A landscape with many valleys, sampled at points; each row gives a point and its height.
From any point a ball takes the steepest step (drop divided by distance) to one of its 3 nearest points. It stops when none of these is lower. Distance is the straight distance between rows; heights are no part of it.
povu: [-21   5 -17  30   0 -12  -6   6   8  13  -8 -27   6  21 -20  -7   5  11
  12   3  -3  15  23 -10 -16   5   1  19  -9 -10   9 -10   3  22 -10   5]  (h 163)
gug: [  3   3 -11   6 -15  -6 -10  -6   5   7   6   2  10   7  -7  -5  18   9
  -4   2  -4  -7   3   4  -7  18  10  -4  -2   6   5  -3 -26 -12 -14 -15]  (h 124)
rap: [-10  29  -3 -30   4  22  -3  -9 -18  19  12  -7  15   2   2  11  -7   2
   5 -10  13  -2 -11  -3   9 -18  11  -4  -6  -2  11   5  19  29   8  -9]  (h 306)
luzav: [ -4   1 -23  -5   4 -16  -8   1   4  16  10  -1   5  -2 -12 -17   9   9
  -3  -5  -2 -13  12  -8  -9  23  -6  -8 -11  -1   9 -19 -12  -5 -11 -12]  (h 149)
bos: [ 9  1 24 -1 -2 -3  1 19 -3 -6 -3 10  1 -7 17  5 -4  8  3  5  7  7  2 20
 11 10 11  4  6 -3  4  6 -7 -8 -5 -9]  (h 311)
kel: [  4  -3  19  -1  -6  -7  -5   9   7  -8  -7   6  10 -12   2  15   6   6
   0  -2   4  -6   5  21  -6   7   9   2  11  -2   4  12 -17 -17 -11   0]  (h 275)
situ: [  6  10 -18  15 -17  -8 -13  -6   0   2   6   8   9   9 -15   1  12   7
  -3   2  -1  -7   1   1 -10  18   8   0  -4   8   6   3 -25  -9 -15  -5]  (h 194)
geb: [-18   8 -27  32  -8  -9 -13  10   8   4   3 -11   9  13 -24 -15  11  -1
  -3  -3  -4  -3  12  -5 -21  11  -3   4  -6  -4   0  -8 -13   8  -5  -3]  (h 23)
guga: [  4  -8  16   8  -2  -8  -5  -8   8 -13  -2  -7  13  -6 -17  14   5   1
  -1  -6 -10 -11   4   8 -25   7   0  -1   6   4   1  11 -14 -18  -8  12]  (h 341)
nit: [  3   2  -2   3 -15  -9  -9  -6  12   9   3   1  14  -1 -10   1  14  10
  -3   5  -2  -5   6   6  -6  19   7  -1   0   7   0   1 -25 -11 -16  -9]  (h 214)
Ruzed: [  8 -33   2   5  15  -6  -1   8  28 -26  -1  10  -2 -19   3  14  -3  -7
  -5  -2  -3  -6  21   0 -13   3  -2  -3   0  -6 -12  18 -15  -8  -4  12]  (h 338)
Kedu: [-17   5 -24  30  -6  -8 -14  10   8  16   2 -14   8  15 -16 -15   6   1
   7   1  -2   1  14 -12 -18  10  -2   3  -8 -13   7 -12  -4  11 -12  -2]  (h 33)
mab: [ -8   2 -20  13  -2 -10 -10   6   9  15   3  -7   6   4 -14 -17  12   5
  -3  -7  -5  -8  16 -13 -14  23   0   2 -11  -8   7 -13  -9   6 -14  -8]  (h 120)
kurok: [-19  13   0   0  -5  23   0  -4 -16  11   7   7   7   1  22  15 -20 -18
   8   4  22  -9 -21 -23   2 -17   7   2   1  -9  -3  -6  25  17   7   1]  (h 255)
dipof: [-13  13  -4  -2 -10  26   3  -6  -6   5   0  12   3   0  15   5 -14 -27
   9   7  22  -8 -21 -29  -3 -14   9  -5   2 -15  -1  -4  18  16  13   1]  (h 302)
viti: [ 11 -32   9   7  14  -7  -4   6  22 -19  -2   5   1 -18  -3  13  -5  -9
  -1   1  -6  -6  13   6 -23   7  -7  -4   2  -8  -6  15 -13  -9  -1   8]  (h 331)
Mit: [  8 -26  15   1  10  -7   9   6  24 -20  -2   1   2 -18   0  10   0   0
  -1   1  -2 -11  16   8 -20   5  -4   1   5  -6 -10  14 -17 -10  -3   9]  (h 328)
siz: [  2   0 -10   1 -12  27  10 -10 -15  -7   0  16  -9  -2   7  -2  -9 -14
  -6   6  12 -11 -29 -37   6 -23   1  -5   5 -11 -13  -2  19   2  14  -1]  (h 156)
Moto: [  9  -3   5   2   4   4  11  18  -2 -23   3  11 -15  -3  13  -4  -2   1
  -3   1   4   0   1  25  25 -12  11  12   4  -8  -6   8   5  -4   4  -5]  (h 309)
zor: [ -8  21  -3 -28  -8  28   2 -20 -10  14  12  -4  15   2  10  13 -14  -1
   8  -4  17   1 -25 -13   6 -23  10  -2  -6 -10  18   1  24  25   6 -13]  (h 343)
Nelub: [ -1   4 -24  20 -15  -5 -12   3   1   1   5  -1   9  12 -22 -15   9  -3
  -3  -3  -4  -6   7  -4 -16  18  -4   4  -4   0   1  -1 -22  -3 -10  -9]  (h 94)
Kima: [  4  -2  19   1 -11  -7  -9   2   6   3  -3   7   8 -12   3  14   6  10
   0   1   2  -4   2  16  -6  15  11   0  14   6   6  11 -17 -16 -14  -2]  (h 278)
Dus: [-16   2 -20  20   1 -15 -11   9  12  13   1 -18   2   5 -16 -19   8   2
   5  -2  -4   0  15 -11 -23  13   1   4 -13 -15  12 -17  -1  13 -15  -2]  (h 84)
timad: [  1   3  20  -8   7   8   4  10 -20   2  -3   9  -4  -8  18  -2  -9  -7
  11   4  16   8  -9  -6   7 -11  -7  -8  -2   0   3  -5  15   7  12   2]  (h 167)
Nifid: [  4  -1  23   0  -2  -4   1  23  11 -12  -3  10   1  -9   9   9   1   5
   0   0   6  -2   9  19   5  10  16   3  15  -7  -5  13 -12 -10 -11   0]  (h 283)
liv: [  7 -12  20   5  -2  -6  -7   2  15 -10  -4  -4   8 -12  -3  22   1  -3
   5 -10  -4 -16  10  13 -24   8   6  -4   8   0  -2   9 -11 -14  -8  10]  (h 297)
nesar: [  8   1  29 -14   4   3   0   9  -5  12 -10  10  -4  -6  18   2  -2  14
   7   9   9  15   2   3  19   9   1  -2   3   3   7   5  -5  -2   3 -10]  (h 655)
mevu: [  4   0   7  11  -9  -3  -6 -12   6  -6  -1  -2  14  -1 -16  13  10   5
   2  -5  -6  -8  -3  10 -23   9   4   1   5   8   0  12 -17 -17 -18   7]  (h 356)
pes: [  3  -3 -14  20  -3  -4  -2 -11  -2  -8  -8 -17   8  12 -32 -10   8  -5
  -8  -9 -25  11   3  -3 -20   5 -19   5  -4   6  -1  11 -17  -2   9  20]  (h 697)
taf: [ 10  -4  -1  -4   3   8  20   9  14 -29   9  -1 -16 -10   7  -4  -3  -6
  -1   5   8  -5   7  30  17 -15  13   3   4  17 -15  15   5  -5   3   6]  (h 53)
letuz: [ 10  -5  -5  -4  -7  14  10 -21 -11 -14  -2   8 -27   3  11  -6  -6  -9
 -14   2 -12   7 -24 -19  24 -15  -3 -10   6 -10  -8  -9  27   0   6   4]  (h 51)
seda: [-17  14  -9 -10   6 -29   1   2   4  21   1 -10   2  -2 -15 -13   5   8
   4   0  -1 -13   7 -13 -26   9  -3   8 -16  -7   5 -32   3  -7 -23  -1]  (h 442)
seme: [  7  -1   9  -3   1   5   6  21  -1 -18   4   8 -16  -5  18   2  -2  -6
  -1   2   3  13  -2  24  29  -7   5   7   2 -13  -2   7  12   9   5  -6]  (h 339)
tude: [  0   1  -1  -6 -11  -9  -8  -7   0  11   5   7   7   3 -10   0  12  19
  -4   5   2   2   1  -3   1  17   5  -8  -1  11   5   1 -26 -11 -14 -13]  (h 132)
Gomup: [-19  11 -12  40  -5  -7 -12  16  -1   5 -11 -22   5  19 -21  -9  -2   3
   8  -4  -5   7  23 -15 -20   2  -6  17  -1  -4   2  -5  -2  17   1  14]  (h 54)
dutav: [ -8   2  -7  -2   0  19   6   3 -17   5  -1  19  -5   1  19  -1  -9 -20
   5   2  19  -3 -24 -26   6 -24  -4  -2   1  -3  -5  -3  18  13  15   1]  (h 154)
Seli: [-15  16 -19  36  -3  -6 -12  14   5  10  -9 -21  10  15 -21  -9   3  -4
   7   0   2   4  21  -8 -19   7  -7  13  -6  -5   2 -10  -3  15  -4   6]  (h 41)
venod: [ -9   4 -14 -13   8 -24  -5   7   3  18   7   2  -2  -6 -12 -12  11  11
  -2 -11  -4 -21  17 -11 -16  17  -4   1 -13  -2   8 -28  -8  -5 -10  -6]  (h 279)
rad: [  3   2  18 -11  -5  -4  -3   0  -2  11   2   1   8  -2   9   7   5  16
   6   8   3   6   0   7   7  17  10  -5   5   9   9   5 -16 -15 -11 -11]  (h 347)
Verop: [-12  20   3 -17   4  21  -1 -14 -18  21   9  -7  23   2  14  14 -10  -9
  11   1  20   0 -16  -6   6 -24   6  -8  -6   1  15   0  17  18   7  -2]  (h 301)
kavel: [  8   0  25  -8   0  -4   1   9  -3   3  -4   6   1  -8  17  11   1  14
   5   5   4   6   4  14  12  13  11   3   8   2   5   6  -8  -4  -9 -10]  (h 323)
zilab: [  4  -3  -6   6  -2  14  11  -7   0 -18   7   1 -26  10  15  -3  -7 -13
  -8   2  -6   9 -11  14  34 -21   5   3   9   4  -4  -6  23   5   6  -1]  (h 253)
fel: [ 11  -1   4  -3  -4  13   7   7 -13 -13   5  10 -23   3  21  -7  -6  -5
  -9   5  -2   9 -10  14  33 -16   1   4   8  -7  -1  -3  14   8   4  -6]  (h 97)
benov: [  7  -3  -7  -7  -5  13  10 -20 -14  -8  -2  17 -22   3   8  -6 -11  -4
 -12   4  -8   3 -28 -29   9 -24  -8 -11   9  -7 -14  -6  19  -5  11   7]  (h 58)
tosu: [  4   0   6  -6  -7 -11  -7  -4   1   9   3   3  12  -5  -1   6  11  16
   0   8   5   1   2   5   1  17   9  -4   1  10  10   7 -22 -14 -15  -6]  (h 244)
mugat: [ -5   8 -17  28   3  -7  -4   9  -7  -5 -13 -11   5  13 -32 -19   9   0
   6  -4 -13   5  15  -7 -22   2 -20  11  -1   5  -1   5  -9   8  11  16]  (h 329)
kemer: [ -1  12  14 -22   6  10   6   0 -16  27  -2   4  10  -2   8   8  -5   4
   9   4  18   3 -10   2  11  -7  -3 -10  -9  16   1  -2   9   8  13  -2]  (h 146)
riza: [  2  -6   4  -5  -7   7  11 -33  14  -4 -14   3 -20  -1  15  12 -18  -2
 -21   0 -14   0 -11 -25  18  -4   7 -16  16 -18 -19  -8  31 -10   9  -4]  (h 340)
rut: [  4   1  18  -8   4   4   5  16  -9   4   1  14 -13  -8  22  -4  -3  -3
   2   8  10  20 -14   0  19  -9  -5   0   1  -8   5   8   6   9   4   2]  (h 366)
vos: [  2  -6 -12  22  -4  -7  -6 -10  -7  -7  -8 -13  11   9 -36  -7  13  -8
  -1  -4 -20   7  -4  -1 -27   4 -18   4  -1  12   0  12 -13  -6   2  16]  (h 660)
nes: [  5  -2  16   2   0   3   0  20   6 -10   0  12  -9  -6  22   1  -2   2
   0   3   6   1   8  22  19  -2  12   6  12  -8  -5   9  -8  -3  -3  -8]  (h 250)
sovat: [ -4   3 -14 -23   1 -18  -8   2   1  18  14   4   5  -2  -8  -8   7  10
  -2  -6   3 -15   3  -7  -2  21  -1  -6 -12   7   0 -10 -17  -5  -7 -16]  (h 168)
Genop: [ -1  20  -8 -39  15   6  -2   3 -15  17   8  -6  16  -3   1   9   2  14
   8  -7  11 -10  -4   8  14 -12   2  -8 -11  16   2   3   3   9  16  -4]  (h 235)
geru: [  5   3  19  -1   2   3   5  21  -6  -5  -4  15  -6  -6  18  -2  -9   3
   4  11   8  11   0  18  20   5   2   4  11 -15   1   4  -1   2   1  -6]  (h 404)
lipur: [  7  -2  -4   0   0   6  11   5   1 -18   6   7 -18   1  14  -3  -8  -5
  -6   1   3   4  -7  27  27 -11  10   8   4   4  -7   8  12   5   4  -1]  (h 326)
viri: [ -3   4  10  -4   6  11   6   7 -18   2  -3   7   0  -8  21   0  -7 -18
   8   7  17   3 -18 -18  12 -14 -13  -4  -5  -6   5  -2  14  18  19   2]  (h 166)
Feb: [ -1   0   6  10  -6   4  14 -13  14 -16   3  -2 -25  12  14   0  -8 -20
  -7   4  -8   5  -2  18  23 -20   6  -6  11  12 -12  -9  33  -5   6   1]  (h 292)
kubo: [-18   3 -17  21   5  -8  -3   5   6  16 -11 -29   7  21 -17  -6   4  23
  16   2  -4  17  13 -11 -18  -4  -1  19 -15 -11  16  -7   5  22 -16   2]  (h 446)
Vef: [ -3   9  16 -12   9  10   8   2 -22  16  -5   5   5  -6  20   8 -11  -5
  15   7  24   7 -14  -6   7 -15  -8 -10  -5  11   7  -2   6   8  13   5]  (h 150)
sirer: [  2   3  22 -15  10   4   8  12 -11  14  -7   5   4  -4  21   3  -8   6
  13  13  15  12  -3  -2  14  -2  -6  -8  -6   5   8   3   5   1   7  -3]  (h 55)
Par: [  9 -37   6  18  12  -9  -8  -6  23 -10  -2  -1   9 -11   1  15   3 -17
  -5  -2 -14   1  14   0 -18  10 -14   1  -3  -9  -5  10 -10  -8  -4  15]  (h 543)
tiz: [ 10 -19  11   2  10  -6   0  10  19 -17   3   7   0 -12   0  11  -2  -3
   2  -3  -1 -15  12   8 -20   2   4  -2   7  -7 -10  15 -10 -14  -5   8]  (h 304)
gudul: [ -2  -5   3   2  -6   0   4 -32  13 -10 -17  -1 -25   8  18  10 -16 -13
 -21  -4 -13   0 -10 -20  16  -8   6 -20  15 -22 -26  -5  29 -11  13  -7]  (h 416)
Fuso: [  6 -24   4  22   2  -4  -9 -19  10  -6  -9 -20  10   7 -21   6   6  -7
  -1  -9 -27  18   7   0 -17  14 -27   4  -5   1   3   5 -12  -1   3  20]  (h 652)
pumav: [  2  -5   5   9 -14  10  12 -28   6  -8  -3  -4 -24  10  18   6  -5 -14
 -17   3 -14   6 -14  -4  27 -15   5 -12  13  -1 -10 -17  34  -6   8  -2]  (h 105)
nuzu: [  5  10 -13 -38   8 -10  -5   0  -5  17   8   0   3   1  -6 -12   9  22
   1  -2   2 -17   7   1   5  17   1  -6  -6  13   1  -8 -12  -4   2 -14]  (h 273)
lilen: [  1   1   6   9 -18  -3 -15  -9   1   1   4   3  10   2 -15   3  11   7
  -1  -3   1  -4   4   8  -9  20   9  -2   7  10   2   7 -23 -12 -14  -4]  (h 69)
rukes: [  3   4  -3 -25   5  -9  -2  -2  -5  14   8   5   9  -5  -4  -2  10  14
  -2   1   7  -7   5  -1   7  12   2 -10  -7  22   1  -2 -15  -9  -5 -16]  (h 230)
Selan: [  9  -3   1  -2   0   9  14  14   5 -21  10   6 -18   2  18  -9 -10  -8
   1  -1   0   8   3  28  27 -17  15   8   7   5  -3   8  12   3   7   2]  (h 271)
gusi: [-23   1 -18  21   3  -9  -5   7  10  20  -1 -21   3  14 -18  -9   4   9
   5   2  -6   4  10 -15 -24   7   1  13 -12 -15  14 -20   4  10 -18  -4]  (h 176)
seto: [  3 -29   4  24   5  -5 -13 -21  18  -7 -11 -16  13   2  -8  18   5 -18
  -4  -5 -28  23  13   8  -6  18 -17   5  -2  -2   1   6 -10   4   5  14]  (h 658)
guk: [  3  -4  10 -18  -4  -7  -4 -10  -3  13  -2   2   9  -5   8   3   4  22
   2   7   4   5   0   2   6  16   6  -6  -2  15   7  -2 -19  -7  -8 -12]  (h 321)
das: [  8 -21  11  16   2  -7  -6 -13  14 -12  -9  -7  13  -4 -15  11   6  -8
  -1  -9 -18  -4   6   3 -31   5 -17  -4   4   5   2  11 -10 -13 -13  16]  (h 466)
Fazar: [  2   6   3 -38  15   5   5  -2 -11  25  -1  -5  15  -2   3   2  -4  13
  13   2  13   5   4   1  13   1   1 -12  -6  17   0  -2  -5  -1  10  -5]  (h 158)
Nefi: [  6   2  -6  17 -14  -4  -7 -11   1  -3   2  -9  13   6 -21   3  10   0
  -2  -8 -14  -5  -1   7 -26   9  -4   0   1   8   1  10 -20 -16  -7   9]  (h 303)
vedu: [ 12  -7  20   5  -1  -6  -2  11  15 -12  -4   6   8 -16   6  13  -1  -1
   2  -4   6 -12  13  16 -10   5   9   5  13   1  -6  13 -11 -11  -7   0]  (h 252)
guf: [  7 -32   5  19   8 -12  -6 -22  15  -7  -6 -15  10  -1 -15  13   0 -15
  -6  -6 -28   7   5   0 -18  11 -26   2   0  -5   0   8  -5  -1  -6  17]  (h 653)
rep: [ -1  -8  -4  -3 -11  13   8 -28   1 -13  -4   4 -24   7  13   0  -7 -10
 -14   1 -14  10 -14  -5  22 -23   4  -2  10  -4  -8 -12  28  -2   7   2]  (h 99)
dopa: [-10   4 -25  16  -8 -17 -14   1   6  13   8   0   0   9 -17 -17  11   2
  -5  -5  -4  -8  12  -9 -12  19   4   5  -4  -4   3  -9 -17   1 -15 -11]  (h 103)
femem: [  3  -1  -4  -6  -2  15  10   5 -22  -7  -4  16 -15  -5  18  -7 -10 -16
  -1   1  10  -2 -27 -25  10 -23 -13  -3   2  -8  -6  -6  14  11  17   1]  (h 128)
limaf: [  9  -6  -4 -10  -9  16  15 -13 -17 -13   2   8 -23   8  12  -3  -4 -11
 -13   2  -9  13 -23 -16  23 -23  -6  -2   4  -7  -6  -6  19   8   6  -2]  (h 68)
zemig: [  1   3 -22  28 -13   0 -13  -6   0   0   0  -5  10  13 -28  -9   8  -5
  -6  -7  -6  -8   5  -2 -27  10  -5   2  -5   0   1   0 -23  -4  -2   6]  (h 38)
Kezor: [ -2  -4   4   5 -10   1   4 -32  12 -10 -14  -2 -25   8  19  13 -10 -13
 -23   0  -9   1 -10 -16  23 -14   8 -16  17 -17 -16 -11  36 -10   8  -6]  (h 183)
Bis: [-10  25  -9 -37   7  -7 -10  10 -14  21   9   5   9  -8  -7   1   4  13
   0 -12   7 -22  11   3   4   6   2   0  -4   3  -3 -10  -2   3   4  -8]  (h 270)
Zamag: [  4  -3  -8  -5  -4 -12 -11  -7   1  11   6   9  12   3 -11  -7  13  15
   0  -3  -3  -7   6  -1  -3  22   6  -6  -5   6   4  -4 -23  -7 -12 -18]  (h 63)
bovu: [  3 -14  -9  20   4  -8  -2 -12  -1  -8  -6 -23   7   8 -31 -10   8  -9
  -6 -11 -28  13   2  -1 -22  12 -26   5   2   8   0   9 -12   2   9  18]  (h 702)
lup: [ -8  28  -5 -37  13  -6  -9   7 -13  22   8  -3   9  -7  -6   2   2  18
  -2 -19   7 -16   9  -2   7   4   4  -3  -6  11  -1  -3   2   9  15  -8]  (h 267)
zuna: [  0  -4   7  -2 -13   5   9 -32   4  -4 -12   1 -24  -2  10   9 -13  -1
 -18  -1 -16   1 -17 -28  11 -11   0 -22  16 -18 -18  -6  34  -8   5  -1]  (h 18)
Rana: [  8   1  -7  -3   1  20  13  -2 -14  -9  -4  20 -15  -1   7  -8  -7 -13
  -3   6  -3   0 -32 -24  19 -19 -12   0   3  -7  -9   0  19   1  12   1]  (h 108)
Gara: [-12  18   9 -22   7  16   4  -3 -19  22   3  -6  15  -5  11   8  -2  -3
  18  -1  17   3 -12   1   7 -19  -2 -12  -9  14   8  -3  12  15  12   1]  (h 193)
zegi: [  9  -4   1   7  -4   8  18  -5   9 -26   4  -4 -23   7  16  -6  -5 -12
  -1   8   0   7  -3  27  25 -21  13   2   6   8  -3   1  24  -4   2   3]  (h 298)
rin: [  9  -3  13  -5   1   1   1  25  10 -23   5  12  -5  -9  12   5  -1   4
   1   0  11  -1   2  27  11  -2  17  12   8  -2  -3   8  -1  -5  -6  -1]  (h 82)
Vuz: [  1   4 -13  19 -18   0 -15 -12   1  -1   4  -1  11   6 -22  -4  18   4
  -1  -3  -9  -6  -2   2 -18  14   7   0   2   7   3   7 -20  -8  -9   4]  (h 236)
div: [-10  25   3 -28   9  18  -4 -10 -14  19   6  -8  11  -1   5  10  -3   2
  15   1  19   1 -13   4   7 -15   7  -6  -8  10  11   4  11  21  11  -8]  (h 83)
kobes: [  8  -2   9  -1   4   5   6  19 -10  -7  -6  13 -16  -2  23  -6  -5  -1
  -1   3   6  10 -11  10  29  -9  -6   5   0  -8   2  -2  10  10   7  -7]  (h 145)
zim: [-12  10 -18  35  -8  -7  -9  12   2  -1  -6  -6  11  14 -30 -14   5  -5
   4  -5  -9   3  11  -7 -19  11 -10  14  -2   2   0  -3  -7   7   4  12]  (h 67)
tebe: [ -8  15 -13 -29  10 -15  -5  10  -2  18   3   3   1  -8  -9 -11   9  16
  -2 -13   4 -26  16  -4  -5  13   1  -3  -9   3  -5 -19 -10  -8  -2 -10]  (h 445)
Gepip: [  8  -7   1  -3  -3  10  13   9 -16 -12   2  14 -21   0  15 -12  -3  -8
  -9   7  -4  10 -20  -7  22 -18  -3  -1   1  -7   0  -4  15  12   9  -2]  (h 70)
dad: [  7  -3   0  -2   2  11  10   6  -6 -15   9   8 -18   9  15  -6  -1  -7
 -12  10  -3  10 -10  18  28 -13   7   5   3  -3   0   0  13   4   3  -7]  (h 170)
gukud: [-18   2 -13  17   7 -16  -4   5   3  19  -6 -28   5  13 -19 -12   4  17
  12   3  -3  10   7 -15 -26  -1   2  22 -15  -7  15 -19   9  10 -26  -2]  (h 364)
nirem: [ 11  -5   7  -5  10   3  15  21  13 -26   6   7 -10 -14  13  -4  -7   0
   1   5   7  -2   8  29   8 -11  15   8   3   3  -9  17  -2   1   3   6]  (h 71)
Voz: [  2  -3   5   6  -5  13   9 -10   3 -18   4   0 -23   6  19  -3  -8 -11
  -9   5  -4   9  -6  16  33 -17  12   0   4   8  -5  -8  25  -5   6   3]  (h 272)
Gozed: [ 16 -14  -2   0  14   7   9  11  22 -31   4   1 -16 -10   7  -3  -9   0
   0   4  10   0  14  22   9 -14   8   5   4   9  -7  16  -1 -11   3  14]  (h 64)
Kek: [  7  -3  12  -6  -8  -8  -9   0   5   1   1   3   7   6   0   8   4  11
   1   4   3   0   1  15  -7  15   7  -1   7   5   5   6 -18 -18 -16  -5]  (h 284)
lekem: [  7  -3  22   1  -7  -4  -6   2  12  -6   1   3  12 -10  -1  20   6   5
   1  -1  -3  -5   5  12 -17  10  10   7  10   0   1  10 -14 -17 -14   3]  (h 281)
muzud: [ 12 -18   3  -4  13  -2  14  11  17 -28   4   7  -7 -16   4   0  -8   2
   1  -1   5 -12  14  18  -3  -3  12   8   8   1 -11  24 -11 -11  -2   7]  (h 62)
Bulo: [  0   0 -15  29   0  -6  -8   4  -6 -11  -9 -10  10   6 -36 -19   6 -10
  -4 -10 -15   2   6  -4 -27   3 -17  11   2  10  -3  11 -15   1   9  14]  (h 534)
Bido: [-10   2 -22   6   5 -19 -10   7   8  14   9  -5  -1   7 -18 -16  11   5
  -2  -5  -6  -4  17 -12 -21  22  -1   6 -13 -12  10 -23   0   3 -15  -9]  (h 195)
tuso: [-16  15   5  -6  -6  22   3 -12 -10  12  10  -2   6  -3  22  14 -23 -16
  10   3  19  -8 -26 -26  -4 -19  12  -3   1 -13   4  -8  28  22   1  -4]  (h 245)
ridos: [  1   2 -20  29  -6  -5  -5  -1  -3   0  -4  -6  13   9 -32 -13  12  -6
   1 -10 -17  -2   5  -1 -25   7 -13   5   0   6   5   3 -17   1   5   8]  (h 362)
guz: [  1  -3   0  -2 -10  13  10 -25  -2  -9  -8   0 -25   6  15   5  -9  -5
 -16   1 -12   8 -23 -11  24 -18   0  -8  10  -6  -9 -12  35  -3   6   0]  (h 81)
bel: [ 11 -13  -3  15  -4 -12  -5 -17   5  -9  -6  -8  14   7 -27  -3   7  -7
  -3  -7 -22   1   0   0 -29   9 -18   2   0   5   1  12 -13 -14  -1  18]  (h 601)
ruker: [  5  -5   8  -2   6  12   7  11 -21   4  -1  10  -8  -6  19  -3  -8  -9
   3   2  13   8 -17 -15  10 -15 -13  -2  -4 -10   1  -4  14  14  14   5]  (h 142)
tur: [ -4  20   1 -34  13   5   4  -5 -16  21   1  -5  17  -1   0   5  -6  10
   8  -3  11  -4  -2   5  14  -6   0  -7  -5  17   3   1   1   7  18  -3]  (h 196)
vad: [  0  -1  21 -15   2  -1  -1   2  -7  13  -5   4   5  -5  13   0  -4  10
   5   6  17  14   6   7  12   8   3  -9  -1   9   7   4  -7  -7  -2 -12]  (h 594)
Zoza: [ 10 -11  12  -8   8  -1   7  17  16 -20   2  11   4 -12   5   9  -2  -2
  -1   6   8 -12  15  21  -7   0  10   6   7  -1  -7  16 -12  -9  -4   4]  (h 160)
nibeb: [  4   0   4   1   6   5  12  18   1 -23   9   8 -16  -7  17  -1  -5  -5
   2   5   8  -2   4  30  22 -11  12   9   8   1  -3  11   1   0   2  -2]  (h 159)
Gar: [-12  20 -12 -27  13 -19  -8  13  -3  21   8   2   0  -9 -13  -1   7  16
   1 -10  -5 -20   7  -3 -12  14  -4   4 -10   1  -3 -24  -2  -6  -4   1]  (h 464)
Rovem: [-24  11 -13  41  -3 -12  -9  13   5  15 -10 -28   6  18 -21  -6  -1   6
   9   1  -1  11  22  -8 -20  -1  -2  16  -6 -10   3  -6   0  22  -3   6]  (h 65)
tadop: [ -3   5  10 -32  11  -2   7  -3  -9  14   2   0  10  -4   7   2   1  12
   7  10  13   3   1   5  14  10  -3 -11 -11  17   1   1  -4   1   9  -7]  (h 171)
gilir: [  8  -6  -5  -6   0  12  12  -7 -10 -11   5   8 -24   1  18  -2  -4  -7
 -10   7  -9  15 -23   4  30 -22   1   0   4  -8   1  -7  19   8  10   2]  (h 77)
rok: [ -6  17   8  -5  -1  22   2  -8 -15  10   0   6  12   0  20  16 -17 -16
  14   7  18  -4 -18 -18   2 -17   3  -5  -5  -2   3   0  22  10  12   1]  (h 24)
Kolu: [  6   3 -10  -7 -11  28  15  -6 -12  -9  -3  17 -18   1   9  -2  -6 -11
  -7   2   4 -11 -30 -34   5 -19  -2  -4   2  -8 -16  -4  20   0  10  10]  (h 119)
Vake: [ -3  14  -9 -34   9 -13  -5   4  -2  22   7  -1   6  -9  -8  -8   3  16
  -1  -6   4 -19   9   1   8   8  -1  -8  -5  11  -3  -6  -9   0  10 -12]  (h 305)
Kune: [  4   3  13 -29   9  -3   6   2 -10  15   0   3  11  -5   8  -2  -1  18
   6  14   6   7   4   0  12   7   0  -8  -7  20   5   5 -12  -5  -1  -9]  (h 280)
Zeg: [  7 -31  12  14   7  -8  -9  -6  19 -10  -2  -5  11 -12  -9  18   3 -11
  -4  -3 -16  -1  12   1 -27  11 -14  -4  -4  -6  -3  10 -14  -5  -1  17]  (h 538)
Peral: [-15  14 -20  33  -5  -5 -16   7   0   4  -6  -9   5  16 -27 -11   6  -3
   0  -3  -1   2  18  -5 -22   7  -9  14  -9  -6   3  -7  -5   8   3   6]  (h 32)
temef: [  6 -21   1  20   3  -2  -7 -17  10  -8  -8 -16   8   2 -28   7   6 -12
  -3  -5 -32  12   4   2 -26  13 -21   3  -1   4  -2  13 -14  -7  -4  19]  (h 647)
Puvu: [  0   4  18 -29   7   2   6   2 -14  19  -1  -2   7  -2  10   1  -5  10
  13   8  14  11  -1   0  14  -1  -3 -11  -5  10   6   4   1   2  10  -4]  (h 129)
loza: [-16   5  -9  10   8 -21   2   0   2  22   1 -13  -2   3 -16 -13  11  12
  13  -2  -4  -3  10 -11 -31   5  -6   8 -17  -8  15 -25   6   2 -17  -5]  (h 342)
ges: [  5  -5  12  -8   8  10   8  15 -17  -7  -1  11 -19  -4  19  -7  -6  -9
  -2   5   7  13 -20 -11  21 -16  -9  -3   2  -8   1  -3  15   8  13  -5]  (h 98)
Suz: [  9  -8   8  -2  11   0  15  23  17 -29   5   7  -4 -10   9   2  -6  -1
  -4  -1   8 -11  16  25   1  -5   5  10   4  -1  -6  23  -7  -7  -1   4]  (h 86)
bami: [  2   1  -6 -21   1 -12  -5  -6  -1  12   4   2   5  -2  -3   0  10  20
   0   4   9  -9   5   0   4  18   4 -12  -4  16   4   1 -19 -11  -5 -10]  (h 211)

Call two points neighbours if one is among the 3 nearest of the other. Go from one point of each pair to the other, from neighbour to neighbour, staying as low as possible. Name the highest point that can't be avoided.
div / sirer -> Gara
zuna / rok -> dipof
Zamag / taf -> Kek
Gepip / sirer -> timad
Gepip / zuna -> Kezor
taf / muzud -> Gozed
Zamag / lilen -> gug
